Each row is a point on a landscape with many valleys, with its height.
From any point a ball rolls to the lowest of the 2 points nearest to it. It stops when none of these is lower. Distance is the straight distance between rows; heights are no part of it.
lol: [  0 -20   3  11  -8   8  -3   3  -7  12 -14  25  -7  16   4  11  18  16
   6 -12  -6  -8   3 -10 -30 -14   1  24]  height 2.93
gope: [-19 -15  13  -8   2  -5  28   6  -5 -10 -26 -14 -13 -10  -9  11  11 -13
  12  -8  -2 -30 -15   8  -4  17   8   9]  height 5.02
pulo: [  6  17  14  -3  -8 -11  17  -7  -5  -9  -5  15  -9 -26   6   7  19 -16
  -5 -10  -8 -21  21  -5  23  25   4   8]  height 6.94
fezab: [ 15  23  13   6 -12   2  11  -9   2 -17  18  10  -6 -12  26  -1  10  14
  -6 -24  -3 -10  45  15  -8  18  12  -2]  height 6.19
pon: [-24 -28  10 -12   2   9  20 -18 -19 -12 -15   1  -5 -19 -19  -6  -7 -15
   0  22 -19  -9 -24 -18 -16 -11  -9  19]  height 5.84
bag: [ -2 -16  -6   1   1  -8 -18 -10  -1  -2 -16  31   5   2 -17  -8 -18 -12
  -6   9  10  18  -5 -24  25  -5 -10  -9]  height 4.17
kol: [-15 -17   3  -5   9  17   5  -2   1 -13 -17  21   3 -18 -13 -14  -4 -18
 -13  10   1  -4  -8 -23  28  -2  -7   5]  height 6.06
korug: [-26  -4  -9 -16  28 -16  -5   3   9  11   5  -7   8  -6   2  22 -13  -1
  10   6  13  31 -28  10 -28   7  11 -12]  height 4.28
feg: [ 37  23  11   9 -13 -32   8 -22 -21   7   1   2   2  -4  -5  -9  -2 -15
  16  -1  -9  -9   3   3  33  29   1   7]  height 5.59
moni: [ 17   8   9  -4  -4  10  12   3 -14 -15   8 -31  -6  -1   4 -21  11  -3
   0  10 -12 -22  -7  10  15 -22  -9 -12]  height 3.78
runar: [  0  10  -8   0  15  10   3  10 -14  23  23   3  -7  -3  13  14  -1  18
  10  -7  -7  15  -9   0  -8  -8   6  16]  height 3.14
fel: [-30 -21  -9 -17  10   8 -12  30  -6  20  -4   0 -14  14  10  16  -2  13
  19  -5   1  15 -11   6 -19 -10  -4   0]  height 5.24
vati: [ -4  -1 -10  -8   5   1 -20  -7  -5  12   8  25   6   1   1  -7 -15   3
  -2  12   1  34 -23 -16   2 -14 -12  -2]  height 3.24
vov: [-15 -26   0  -6  -6   4   5 -11   1 -22 -22  -5  -2   1 -17 -15   2 -19
 -11   5   4 -16 -14  -5   1 -20 -13 -13]  height 6.42
Lidaf: [-22 -32  -1 -10  -5  -9  -1   1   9 -13 -21  -8  -5  12 -15   0  -2 -14
   3  -5  12 -10 -15   4  -4  -9  -8 -11]  height 6.57
mabuz: [ 13   3   4   6  14 -31  22 -16  -4  -1   2 -19  10  -4 -13   9   2  -8
   9   5  10  -8 -15  22  -9  22  16  -6]  height 6.59
nodo: [ 12  -8   1  23 -12  -9  17 -26   6 -14 -17  14   5  -4 -20  -5  14 -23
 -25   7   9 -22   7   6  -3  14  18   2]  height 1.90
dazuz: [-38 -18  -2 -14  23  15  13  27  12   2 -14   0  -4  -6   4  14  10  -4
  -3  -3   0   1  -7   4 -28   5  14   1]  height 4.52
gego: [  1  -2  -6  -4  -1   6 -23  15  -9  22  15   9  -5   9  12  17  -4  21
  12 -12  -2  17   0 -10   6 -27  -5  12]  height 4.54
Pavi: [ 14   1   7  11  -1   5   5 -27 -17   2 -18  35   3 -14 -16   6  -2 -10
  -8   5 -14  -3  -2 -27  19   9   8  29]  height 6.40
denik: [ -4 -30   1   9 -11   0  -6  -4  -2   2 -27  30   0  10  -9   9   6   7
   0 -12   1  -8   0 -20  -9 -13  -4  14]  height 2.44
lomel: [-25 -17   1  -7  17  15  24  -5   7  -7 -27  -8  -2 -15 -10   2  17 -14
  -1  12  -6  -7 -15   7 -49  10   8   0]  height 2.42
Gerel: [ -6  -4  -5 -14  11  -9 -14  -9  -7   7  10 -12   3   2   2  -1 -21  -2
   4   5   2  18 -26   2  25  -9 -17  -2]  height 2.69
Ges: [-18  -7   5 -13 -10  16  18  23  -8  -8 -12 -13 -17  -4   0   5  14   1
   9 -20  -9 -33  -1  -3   4  -5  -4  12]  height 6.10
Mufus: [  7  17   5  11   6 -12  23 -23  -1  -1  -1  19   5 -18  -2   6   7 -19
 -13   5  -4   0   2   4  -1  32  24  10]  height 6.55
ligim: [ -8 -16 -10   8  -5 -15 -13   0   3   6 -14  24  -6  23  -2   7   2  10
   6  -7  11  14  -5  -1 -40  -9  -4  -7]  height 3.95
lumi: [-11   4   0  -6  12   5  13   7  -2   1   4  -6  -7 -11   4  11   9  -1
   3  -6  -3  -7  -5   6  -6   0   8   8]  height 5.10
rogon: [ 17  12   2  21 -10 -20  -6 -19  12   1   2  20   8   7   3   1  -8  -8
 -10  -3   3   6  30   8  17  30  23   7]  height 7.81
Rubi: [ -5  13 -11   1  -3  21 -12  17  21  -4  21 -26   2   2   9  -4  -1   9
 -20   0  12  11  28  18 -15  -5  -6 -26]  height 7.10
Zovo: [-16 -18  -5   8   7   0  -2  14  14   2 -17  29   5  -8   1  14  -2   1
  -5  -9  15   1   9 -18   2   6  13   4]  height 4.92
zib: [-36 -13   7 -11  10   6  24  18   5  -3 -22  -7  -8 -14  -5  18  11  -9
   2  -8   0 -16 -13   5 -14  17  16   6]  height 4.77
rezaz: [-14 -11  -5 -13  -1  13 -17  22  -4   7   0   1  -8   7   7   9  -3  11
   6 -15   1   5   1 -14  21 -23 -10   3]  height 4.78
Gaz: [ 36  21   8  23  -6 -16   6 -25   2   1  10  -9  15   8  -9 -20   5 -11
  -6  21   1  -1  -3  16  -4  22   4  -2]  height 6.79
posak: [  1  22   4  -8  -8  13  -8  14   6 -10  26 -27  -5   3  11 -15   3   4
  -2   3  -7  -4  16  15  29  -7  -7 -17]  height 4.70
lik: [ 11  21   6   8  -9  11   4  -1  12 -20  16 -13  -1  -4  11  -5   3  14
  -9 -14   0 -11  39  20  -4   8   6  -8]  height 6.04
Ralu: [ -2 -12  -6   6  -1  -4  -1   0  -3   8  -5   4  -3  19   3   2  10  13
   9   1   1   5  -9   5 -48 -12  -8  -2]  height 3.68
Mazav: [ -5  -9  -7  -8   4  -1 -15 -12 -11  -2   2   6  -6   3  -3 -13 -14  -2
   1  16  -3  28 -28 -12  -5 -27 -20 -14]  height 2.76
satob: [  9  13   3  17   7   5  14 -21   1   3   2  33   9  -9   6  -7   6 -10
 -24   7 -10   6   5  -8   0  17  18  17]  height 6.35
lote: [ -8  -8  -6  -7  13  10   1 -12  -7   1   4   6   2  -8  -1  -3  -2  -2
  -4  11  -6  18 -22  -7 -20 -16  -9   3]  height 3.26
podam: [  8  17  10   7   1  -1  18 -28  -9   4  -4  11   0 -14 -16 -20   0 -32
 -12  16 -16   0 -10  -6  25  35  12  10]  height 6.15
Guz: [  5 -10   5  11 -16   8   0  12   3 -10 -28  24  -2   3  -5   8   9  11
  -3 -20   3 -17  23 -28  13 -12  -6  19]  height 3.36
limin: [-17  -7 -15  -9  -7  -8 -15  19  29 -18  -5 -20   1  20  -4  -6  -2  -1
  -2 -16  21   1  16  18 -21  -7  -6 -26]  height 6.92
makap: [-11 -18  -2  -7  -2 -16  -2   9  13  -7 -10 -22  -1  19   0   2   5   0
  11  -6  12 -14  -4  15  -9  -9 -10 -13]  height 6.71
zatuz: [  8  14  10   1 -12   8 -29  14  13  -8   6   0  -2   4  11  -8  -3  14
  -2  -9  -2   1  37  -8  40  -5  -5  -1]  height 6.82
furi: [-12 -23 -11  -2   0 -13 -19  -4  -6   2 -12  19 -10  19  -4   1  -9   9
  15  -1   7  19 -20 -11 -22 -19 -11 -12]  height 4.23
Bov: [  2   1   7   5  -5  13   8   1 -17  -1   1   9  -8  -8   6   2  17   8
   1  -8 -12 -13  -1 -11  -5 -15   0  20]  height 0.44
Let: [ 22  13   9  16  -2  -7   4 -28   0  -1   8  -4   9   4 -11 -25  -2 -26
 -12  19  -6   2 -14   5  15  17   2   2]  height 6.61
vegi: [  4  -2  -1   9  20 -18  21  -6   7  -1  -6 -28  12  -2  -4   8  14  -3
  10   7  11  -9 -11  25 -34  20  13  -6]  height 6.77
kogen: [ -4   3   0   1  12  -4   6  -8  -6  10   2  12   0 -12   0  11   3   0
   3  -4  -5   3 -12  -6   1   4   9  18]  height 5.32
rab: [ 16  31   7   4   1 -14 -12   3  12  -3  28 -13   2   2  14  -5  -6   3
   5  -2   3   9  19  18  19  24   4  -2]  height 8.09
supu: [  1 -11  10   5 -14  17   0 -14 -11 -13  -9  15   4  -2  -8 -19   9  -4
  -9   7 -16 -15 -15 -16   9 -30  -9   3]  height 2.15
Fote: [ 17  12  12   2   3 -18  29   0  -7 -12   1 -16  -5 -12   2  -5  24  -1
  10  -8  -2 -27   7  18 -12  12   4  -3]  height 6.20
Kuri: [-10 -21   6  -1 -10   4  20 -11  -2 -16 -26  -3  -4   1 -21 -10  14 -18
  -6   1  -2 -27 -15   1 -19 -11  -5   3]  height 6.24
Vosu: [ 16  17   9   8  -7 -16  20 -18  -6   3 -15  25  -6 -23  -1  10   8 -23
  -5  -5  -7 -12  13  -7  17  39  15  13]  height 6.76
rase: [ 39   5   7  26 -27 -26 -14 -28  -2  -3   7   8  10  19 -11 -15   1  -2
  -3  11   5  -6   3   8  21   3  -2   3]  height 4.95
fotub: [  8  17   0 -11  17 -10   3   3   0   0  18 -44   2   0  11  -9  -3  -6
   4  19   7   0 -18  20  16  -1  -7 -15]  height 5.23
dos: [ 18  12   6   6 -12 -20 -15  -8   2 -10   9  -5   0   6  -1   6  -2   8
  14 -11   7  -9  24  10  28   6   0   3]  height 7.09
lif: [ 16  15  17   5 -21  -5 -22   2   6 -17   6  -3  -3   3   6   1  -1  18
   4 -26   0 -13  41   8  28   1  -6  -3]  height 6.97
tufu: [ -2  -3 -16   3   6 -10 -17 -11   2  -1  -5  31   1   5 -11 -14 -20  -9
  -8  17  10  34 -13 -18   2  -2  -6 -15]  height 3.72
nisin: [-28  -1 -18 -19  23   4  -3  10   5  12   6 -17  -2  -8   4  11 -11  -2
   6  10   4  31 -26   3 -24  -7  -5 -16]  height 4.01
muz: [ 11  24   6  -9  -9  22  14  18  -9 -21  15 -39  -8  -5   6 -21  16  -4
  -4   1 -18 -31   8  14  13 -16  -9 -25]  height 4.16
lisi: [-18 -17  -8 -17  11 -19 -11 -10 -15  10  -2  -2  -9  10  -6   5 -29   8
  21   7  -2  29 -32  -8 -27 -13 -15  -9]  height 5.09
Tofiz: [-22 -15  -5 -10  18  13  13  -3   1  -1 -10  -6  -2 -11  -6   0  10  -9
  -2  11  -6   1 -21   1 -26  -8   1   0]  height 2.88
bal: [ 13   7   4  10 -11 -28  -3 -13   5 -13   1  -6   1   1 -10   4  -4  -7
   3  -7  11 -16  20  20  26  24  13  -3]  height 7.23
meke: [ 14  13  14  -8  -4   2  11 -15 -29   4 -10  15 -10 -15   2   6   1  -1
  11  -1 -22  -7 -13 -23  30  -5 -11  28]  height 6.95
Poter: [-20 -25  -7   2  -4  12   1  22  14   1 -29  29   1   8   2   6   1   6
   1 -18  11  -6  15 -18 -17  -3   2   6]  height 5.19
seke: [-13  -7 -15 -10   7 -20 -12   0  17  -6   2  -5   6   5  -6   6 -13 -16
  -3   6  20  13 -11   9  14   5  -1 -20]  height 7.49
Moma: [ -3  -7   6  -8 -16  31   5   4 -14 -13  -3  -9  -7  -2  -3 -21   6  -3
 -13   5 -20 -20 -12 -13  22 -35 -14  -2]  height 2.80
Maru: [-13 -29   8  -4   0   6  20 -22  -9 -11 -20   2  -2  -2 -19  -9   8 -11
   0  16 -10 -12 -20  -9 -34 -10  -5   6]  height 6.07
Nek: [  9  10   7   9  -2 -12  -5  -4  17  -6  -4  -2   0   0  -8 -17   0 -30
 -14  10   2  -1  10   4  39  35  12   0]  height 7.54
lopas: [ -5  -4  14 -11 -13 -15  20  11  -6  -7 -21  -5 -22 -20   5  21  17  -8
  21 -27  -5 -33   7  -3  13  20  -3   8]  height 7.27
Sase: [ 26  11  10  10   3   2  25   0 -21  -2  10 -19  -1  -4   2 -12  27  13
   7   2  -9 -15  -5   8 -25  -8   0   2]  height 5.74
Zim: [-18   8 -13  -8  18  12  -7  27  17   5  17   3   4  -5  13   4  -3   4
 -12   1   8  23  10   2   1  -1   8 -10]  height 3.75
siv: [ 35  23   8  22 -14  -9 -10 -18  16  -2  20  -6  10  15   6 -24   3   3
 -13  19   1   5   9  12  -3  17  -2  -7]  height 6.93
Lomor: [ -9   9  -7  -5  -7  37  16  28  -4 -10   5 -25 -12   0   4  -8  14   0
  -7 -16 -14 -26  19  11 -13 -13   1  -5]  height 5.72
Bebe: [  8  -1   5  -3 -10  28   8   8 -19  -2   6 -17  -8   5   3 -13  12   7
  -2   2 -20 -19 -13  -1   4 -35 -11  -6]  height 3.29
zufom: [  2  -4  -4   8   8  -3   1  -2  15   5 -15  34   8 -10  -1  12  -7  -7
 -13   0  11   8  14 -16  20  20  21  10]  height 4.58
tugup: [-12 -25   5   0 -13 -10   6   9   3  -3 -28   0  -8  21  -5  17  13  11
  19 -15   8 -30   8  16 -21  14   7  13]  height 5.60
muge: [-11 -10  -4   3  15  14  12 -19  -5   2  -6  41   9 -24  -9  -9 -11 -12
 -16  18 -10  23 -10 -24 -17   2   8  11]  height 5.92
labis: [  9   8   6  -8   0   3 -16 -20 -14  11  -4  13   9  -1  -5 -13 -22  -9
   2  14 -19  20 -15 -26  47  -1 -12  19]  height 5.08
gufas: [  3   0 -12   5   4  13 -14  -1   2   4   6  36   6  -1   7 -14  -5   6
 -17   8   3  30  -8 -22  -9 -19  -6  -2]  height 3.67
Fopa: [  5   8 -10   4  20 -16   3  -6   8  23  11  -8  16   2   3  14  -8  15
   8   7  14  21 -17  13 -39   8   4  -5]  height 6.27
kof: [  3  -7  -6   5  11 -26  -6  -9  -1  24   6   8  17  16  -3  25 -13  14
  17  -2   7  21 -18   8 -32  11   9   3]  height 6.08
zore: [ -5 -20  -2   8 -14  -8 -14  -2   6  -9 -19  11   2  13 -14   2   1  -1
  -3 -11   9 -10   4 -10  13 -12  -5   0]  height 2.94
Gutul: [ -7  -5  -4   7  18   6  20 -19   9  -9 -17   2  10 -14 -11   6  11 -17
 -13  11   3   1 -14   4 -40  12  15  -4]  height 1.87
mabeg: [ -1   0   2   1 -10   9 -28  13  25 -17  -1   8   5   5   4 -11 -14  14
  -6 -17  14   1  47  -5  34   3  -3 -10]  height 6.96
gebes: [  7   3  -9   4  -8  21 -21  14  -5  17  22  19   3   8  14   4   0  25
  -7  -4  -7  18   6 -14  -6 -27  -4   5]  height 4.30
kug: [ -6  20   1   2   7  13  -4  14  26 -11  15  -8   1  -5  11 -15   0  -8
 -21   4   0   5  26  10  11  14   8  -8]  height 7.30
ginub: [  4  -6   7  11  -5 -23  22 -11  -2   0 -21  10  -4 -14 -16  27   2 -13
  -2  -8   8 -21   6  11   6  32  31   5]  height 6.18
gumom: [ 17   4   2  13 -14  11   1   1 -11   7  12   5  -7   5  10  -2  18  20
   2 -11 -12 -14   4  -2 -18 -28  -2  13]  height 1.24
mitu: [-26 -30  -3  -8  -4   0  -7  26   7   5 -34  17  -5   7  -6  13  -6   6
  13 -15  14  -2   3 -24   5  -6 -10   5]  height 5.28
zufus: [  9  -9   7  12 -14  -9  -8   4   6   0 -31  24  -2   9 -10  30  -1  14
   5 -22   9 -12  29 -24  18   2   3  19]  height 3.79
Dazu: [ 13  20  10   8 -10  -1  -3  -1  -2  -6   3  23  -7 -11  17   4   8   4
  -5 -16  -9  -7  34 -13  20  10   4  15]  height 6.50
Peme: [  6 -16   4   8  -3   4   0 -26 -19   2 -15  40   1  -9 -15   3  -4  -2
  -5   3  -8   1  -7 -28  -7  -7   6  26]  height 6.13
kib: [-24 -18  10 -16  11  11  22 -10 -21  -7  -7  -4 -11 -30  -9   3  -6 -10
   4  11 -21  -9 -26 -19   6  -2  -1  19]  height 5.58
san: [ -6  -9  -5 -13  17 -24  -3 -17 -17  22  10 -11  12   6  -3   6 -30   9
  21  13   3  26 -34   0 -21  -3 -10  -3]  height 5.35
fuv: [ 11   8   5  -2   8   5  28  14 -19   1   7 -28  -8  -4  10  -2  24  13
  16 -10  -7 -16   2  17 -27   2  -1   1]  height 5.52
Tugon: [ 10   8  11  -1  -5  -6  14 -33 -28   5 -15  19  -3 -25 -12   5  -7 -11
   5   4 -19  -6 -14 -23  30  15  -2  24]  height 6.68
bos: [  7  -3   2  -4   2   0 -14 -13   1   9 -17  22   9   0 -16  -7 -23 -17
  -4  15   0  18  -5 -28  43   7  -8  10]  height 4.63
tor: [ -6  -6   5  -6   4  28  -4   8   0  -7 -12  18   1 -10  -1 -30  -6 -14
 -11  17  -6   5  -5 -29  36 -15 -15  -2]  height 5.78
kelu: [  1  10  14 -17 -11 -11  21   8  -7  -9 -15   9 -14 -32   7  22  16 -18
   9 -15  -5 -24  14 -12  32  23  -9   9]  height 7.11
Zilop: [  8  18 -15   8  -5  28  -6  17  13   1  20 -34   0   3  10   0   6  16
 -10   2   9  -2  21  16 -36 -14  -9 -30]  height 7.19
Toso: [ -6 -12 -11  -6   6 -28  -9 -21 -10  21   2   7  12   7 -14  16 -25   0
  19   3   7  25 -28   2   0   3  -1  -2]  height 5.65
moke: [  0  -9  -4 -13  -2  -1 -25   4  -6   6  10  -5  -3  11  11  -1 -13   5
   4   4   3  15 -18  -6  18 -32 -19  -8]  height 2.14
dit: [-16 -12  -2  -6  13   4   5 -15 -12   9  -6  27   5 -18 -10   8 -13  -6
  -1   7  -3  14 -16 -20  -7   6   9  16]  height 5.61
Sepus: [-19 -31  -7 -14   3 -19 -22  -6 -14   2 -19  11 -13  13  -9   3 -25   1
  17   1   7  18 -25 -16   2 -19 -11 -12]  height 4.53
pegiz: [ 43   8   8  19 -16 -32   5 -29 -16   4   1   1   6   9 -18 -12  -2  -8
   6  10   3 -11   0  15  26  17   7   4]  height 5.27
mar: [-14   2  -7  -4   0  10 -11  20  27 -18   3  -1   7   1   1 -18  -2  -8
 -18  -3  11  -3  23   6  17  -2  -4 -12]  height 7.18
Sebog: [-14   3 -21 -10  18  19  -9  18   4  19  23 -13  -5   1  11  15  -6   8
   0   3   6  24 -12   4 -19 -16  -4 -10]  height 3.73
safak: [ 17  28   7  -7   2  -2  -5   8   0  -3  26 -37  -5   5  18 -17   2   3
   1  18  -5   2  -2  17  20  -3 -13 -14]  height 4.96
sevi: [ 13  -3  -3  -2 -10  29 -10   1 -24  12  19   4  -3   5   7  -5   4  14
  -4  13 -18   7 -19 -15  -7 -41 -16  -5]  height 2.53
Nolur: [-14 -12   6 -16  -8   7   4  18 -11  -2 -12 -21 -19   0   7   9   1   1
  12 -15  -8 -22  -6  -6  24 -14 -11   7]  height 6.28
semir: [-10 -28   4  11 -13 -17   6  -2  11  -7 -28   4   2  12 -19  17   9  -6
   6 -14  14 -26   5   9 -12  17  14   2]  height 5.79
Meb: [  3   4  -5   2   1  -9 -21  -5   9   6   4  13   9   7   2  -4 -10  -3
  -4   6   6  17  -1  -5  20   2  -1   5]  height 4.34
bon: [ -2  -9   0  12   5  -8  16 -25   5  -6 -16  13   8 -10 -20   5   6 -22
 -14  10   8  -5  -7   8 -15  17  21   3]  height 1.21
Bavot: [  6 -11  -3   6   3   5   5  -2 -12  20   1  14   0  10   3   8   8  17
  13  -2  -6   7 -12  -2 -38 -11   2  20]  height 3.34
Sapog: [  8   9  -7 -12  17 -14  -1  14   2   7  24 -57   6   9  10  -3  -7  13
  10  13  18   8 -10  22   5  -6 -12 -22]  height 5.48
tono: [ 19  18  12   1 -17  -5   5  -5  -5 -10   6  21 -11 -19  23  10   8  12
   2 -31  -5 -12  49  -3   5  17   4   8]  height 6.34
ved: [ -8   2  -4  -7  12  14  13  24  -5   4   9 -24 -10   0   9   6  15   9
   8 -10  -6 -10   4  14 -16  -3   4   0]  height 5.30
goveb: [ -6   7  -2 -18  15 -13  -2 -16  -8  14  15 -26  14  -2   2 -10 -33 -10
   8  18  -4  22 -32   9  25   2 -17  -5]  height 3.25
Nev: [ 26  19  15   4 -12 -18  17 -32 -21   8  -4  10  -3 -11 -14 -12   0 -29
   0   8 -16  -9  -5   1  33  32   7   8]  height 5.87
Gepeb: [-13 -19  -4  -4 -11 -10  -4  14  25 -10 -13 -27   4  27  -3   0   4   5
  12 -15  15 -16  12  28 -35   0  -5 -15]  height 6.83
gup: [ 14  -7   7  11  -2 -35  13 -13  -3   3  -9  -5   2  -3 -15  18   1  -6
  15  -5  12 -16  -1  17   3  24  22   3]  height 6.39
Nubi: [ -5 -22   4  15 -12 -20  20 -12   8  -5 -29  11   4  -5 -25  17   9 -19
  -9  -4  13 -20  -1  10  -9  22  27   4]  height 5.97
Fabi: [  8   6 -10  10 -11   7 -22   4   7   2  15  23   6  16  14  -7   1  14
 -15   6   4  19   7  -8 -13 -20  -7  -9]  height 4.02
Naluk: [-12  -7   0 -11  18  -9   2  12   0  17   4 -10  -2   7   6  19   0  11
  19  -2   3   6 -19  14 -16   4   5   6]  height 4.81
gokal: [-30  -7 -12 -16  28  14   0  22  11   9   1   3  -1  -9   7  13  -2   0
  -2  -1   6  23 -12   1 -30   0  11 -14]  height 4.27
Libem: [ 18   1   4   4 -20  23   4  19 -19  -1  15 -30  -4  15   4  -9  10  19
   7  -3 -16 -23   3   8  -5 -33  -8 -12]  height 3.61
Zopeg: [-22 -25  -2  -2 -12   5   4  20  15  -4 -27   7   1  20  -1   5   7   5
   5 -17   4 -18  13   3 -24   6   3   7]  height 5.39
Zel: [  2  11   1  -5  -7  18  17  24  -4 -12   7 -33 -12   2   7  -5  15  15
   8 -22  -8 -27  26  22 -26  -4  -1  -9]  height 5.53
movif: [-16 -17 -13  -5 -13  27 -14  32  -6  10   0   2  -8  21   8   7   5  17
   9 -20  -7  -7  14  -4 -14 -22  -9   1]  height 5.57
Zonis: [-10  -1  -9 -10   5  -6 -14   7  20  -6  12 -22   5   9   2  -9  -2  -8
  -4   6  16   9  -3  13   7  -8 -13 -24]  height 7.38
vip: [ -2  -1   5 -13   4  11 -12  -3  -5   0   0   5   0  -3   1 -18 -10 -13
 -11  15  -9  10 -14 -19  40  -7  -9   5]  height 5.49
kuz: [  3  -6   6  10 -23  10   5   2   5 -16 -20  19   0  -2  -5 -11  16   2
 -12 -18  -2 -32  19 -18   5 -12   1  11]  height 2.92
zula: [-18 -15  -2 -13  15  16   4  18 -14  22   1  -6 -13   7   8  14   7  12
  17   1  -6   7 -18  10 -31  -8   1   8]  height 5.05
biso: [ -1  21   7   5   2   2  -3   7  20 -11   5   3  -3  -8   8 -15   0 -17
 -14   2  -4   4  24  -4  27  29  12   3]  height 7.41
kofun: [ 11   9  -8   3   3  18  -1  24 -22  25  35 -14  -8   8  16  13   3  26
  15  -5  -7   6   1   4 -11 -15  -5   3]  height 2.70
pupep: [  8  26  -5   2  -3  24  18  16   5 -19  14 -44  -7 -12   9  -5  15   7
  -5  -9  -4 -17  31  26 -21   1   1 -22]  height 5.73
lemip: [-21  -2  -4 -11  25  -8   2   8   1  20   4   1   9  -7   4  28 -12   4
  15  -4  -1  19 -23   4 -20  13  19  10]  height 4.56
vibiz: [ -9 -23  -3 -12   1 -18 -22 -10 -24   8  -3  -2  -6  15   3   3 -29   7
  21   4  -5  21 -32  -9  -4 -27 -19  -2]  height 4.83
zus: [  4 -12   7   2 -19   0 -11  -3  -4  -8  -9   1   2  16  -2  -6   6   8
   3 -10  -1 -15  -5  -6  16 -27 -13   2]  height 3.35
faz: [ 17   0  -1  16 -11 -12 -18 -23   2   1   6  14  12  11  -7  -8  -3  -7
  -3  11   7   5  -6   0  14  -4  -3   0]  height 4.64
lazi: [  8  -2   1   7   2  -6  -6   4   8   7 -20  34   6   0  -2  22  -8   8
   0  -8  12   4  23 -24  25   6   7  18]  height 4.20
papo: [ 16  21   8  10  -5 -22  -1  -9   8   4  -6  12   0  -5  -5   0  -5 -23
  -7  -2  -2   2  26  -1  37  44  21   3]  height 7.68
Vifum: [ 14   7  -2  10  -4  18   3  -2 -10   7  13   6   1   3   8  -3  11  14
  -5   8 -12   3 -13  -2 -22 -27  -6   5]  height 1.89
Vapeg: [-19 -28  -4 -15 -10   8 -12  20  -1   0 -19  -3 -10  14  -3   2  -4   4
   5 -14   6  -7  -5 -15  12 -22 -18  -2]  height 5.00
nonu: [ 20  31   9   8 -10  20   4   3   9 -22  23 -33  -1  -5  13 -18   8  16
 -11  -5  -2 -13  36  31 -13   8  -2 -23]  height 5.91
sovi: [ 19  17   4  17 -10 -18 -26 -10  16   3  14  11   7  13   7   1 -15   4
  -5  -2   6  17  39   4  24  27  10   3]  height 7.91
vari: [ -2  -6  -2   3   8 -29  -8 -13   2  25   0  11  13   6  -8  27 -20   5
  18  -7  14  16 -14   2   0  14  15   7]  height 5.89
popan: [  6  -9   5  21 -18  -2  12 -13   8 -21 -16  13   4   2  -9  -8  16  -9
 -15  -9   1 -29  10   1  -8  -5   9   6]  height 2.45
fodom: [ -8  10 -11   1  11   3 -22  11  14  12  17  16   7   3  12   1 -10   7
 -10   1   4  24  11  -6  18   1   3   5]  height 4.05
Lofo: [-24 -17  16 -17   5   3  30  -2 -14 -12 -20 -17 -20 -23  -5   7   3 -12
  11   3 -12 -22 -24  -2   6   5   0  12]  height 5.29
Dufe: [ 11  25   0   8   0 -16 -27   0  20  10  29  -3  12  11  12  -1 -19   4
   2   0   4  27  21   7  24  29   7   2]  height 8.00
vezo: [  5   1  -6  -8 -12  22 -19   9 -14   7   8   4  -3   5   6  -5  -4   8
  -3   7 -16   6 -16 -14  20 -39 -14  -2]  height 2.71
kulik: [-20   5 -11 -13   9  12  -8  21  22 -13   6 -16   2   0   1 -15  -2 -17
 -15   9   9   7   0   3  16  -8  -7 -21]  height 7.29
sula: [ 12  12   2  12  -8   2 -20   3   7  -4   2  21   6   6  10  -2   1  11
  -8  -5  -3   2  31 -15  27  -3  -1  12]  height 6.67
zada: [ -7   0  -7   5  -7   5 -13  15  23 -10  10  -7   5  12   6  -2  -2  11
  -9 -10  15   4  24  11 -16  -8  -3 -16]  height 7.01
rimeb: [  1   2  -1  13  11  16  15 -23   5  -5  -5  41  12 -12   3 -17   3 -13
 -29  17  -8  15  -1 -17 -16   7  10  10]  height 6.14
zupup: [  7  11 -13  -3  20 -12  -2 -18   4  15   3 -19  15  -3  -2   5 -10   5
   6  17  15  29 -31   1 -49   5  -9 -18]  height 6.46
Ruz: [ 15  22 -11  -4  13  -7  -8 -13   6  19  16 -18  16  -1   4 -11 -11   5
  -7  27  16  28 -28   3 -26   4 -14 -17]  height 6.66
gilun: [ 29  24   6   4  10 -13  25  -2  -9 -13   9 -27   6  -7   2 -13  22   2
   5   8   0 -15  -7  11 -11   9   0  -6]  height 5.99
Delat: [  9  28 -10   2   9   8  -9   0  13  14  23 -19   9  -4  12 -13  -5   1
 -18  27   5  22  -9   9 -15   5  -9 -14]  height 6.84
fero: [ 12  22  -5  -1  15 -16 -11   8  20   5  30 -32   9   2   9   8  -9  15
   7   5  18  15   6  29  -1  14   2 -11]  height 5.88
Supi: [ 25  29   3  12  -9  10  -9  -6  18   6  24 -14  10  10  15 -24   3   2
 -21  30  -6  12   1   5  -8   2  -7 -12]  height 6.99
loru: [-16  -2  -2  -3   2   2 -18  20  32 -17   1   0   6  -3   4  -2 -12   0
  -8 -13  20   0  41   6  28  15   5 -15]  height 7.07
gem: [  1 -15  -4   6   0  -9  -1 -31 -16  12  -6  35   7  -6 -20  11 -14  -1
   5   5  -3  16 -13 -16 -19   1   8  19]  height 5.90
Rur: [-16  -1  -4  -7  -8  23   8  28  -1  -9  -1  -5 -13  -7   5   0  12   8
  -4 -21  -7 -22  21  -5   4 -11   3   5]  height 5.93
nafo: [  6  22   3  -7 -14  24   1  22  -3 -17  25 -40 -11  -1   8 -12   5  10
   3 -12 -12 -20  25  22  10  -9 -10 -25]  height 4.45
vak: [  1   5   8   5  -9  17  11  -2 -12 -12  -7  11  -5 -14   1 -11  19  -2
 -13   1 -14 -20  -3 -17  17 -13   0  16]  height 1.33
Dad: [ 10   5   9   6   0   0  13 -36  -7  -5   0  -5  10 -10 -24 -30  -9 -37
 -10  30 -16   5 -16   0  16  20   1   7]  height 6.41
nug: [-15   8 -15  -7  20  19  -2  24   1  15  25  -4  -3  -6  14  19   1  12
  -1  -4  -5  17   3   2  -7  -7  11   4]  height 3.47
Kat: [-26 -16 -16 -11   5  18  -9  37   6  14   2  -4  -8  16  12  11   2  10
   6 -15   4   5  11   8 -28  -7  -2  -7]  height 5.41
zabe: [ 10  15   0 -11  10 -28  -5  11   4   2  27 -42   7   9   9   7  -9  20
  24  -3  19   3   4  27   9   6  -2 -13]  height 5.70
Satem: [ 25  15   1  -1  -3  19   6  20 -23  11  34 -28  -5   6  11  -4   7  23
   7   5 -12  -4   0   9  -2 -23  -9 -10]  height 3.16
Zado: [ -4  18 -10   1  19 -20 -10   5  28   9  20 -17  15   1   6  15 -15   3
  -3  10  22  20   2  24  -9  25  12 -15]  height 6.05

Call two points neighbours if one is among the 2 nearest of the other. Go from one point of each pair to the other, from neighbour to neighbour, staying as low as possible. Name the highest point that can't be avoided.
bon / dit | lopas
Mazav / nisin | movif
denik / moke | zus
Mazav / bon | lote
bon / Zel | Nolur
Bov / kofun | Libem
Bov / moke | vezo
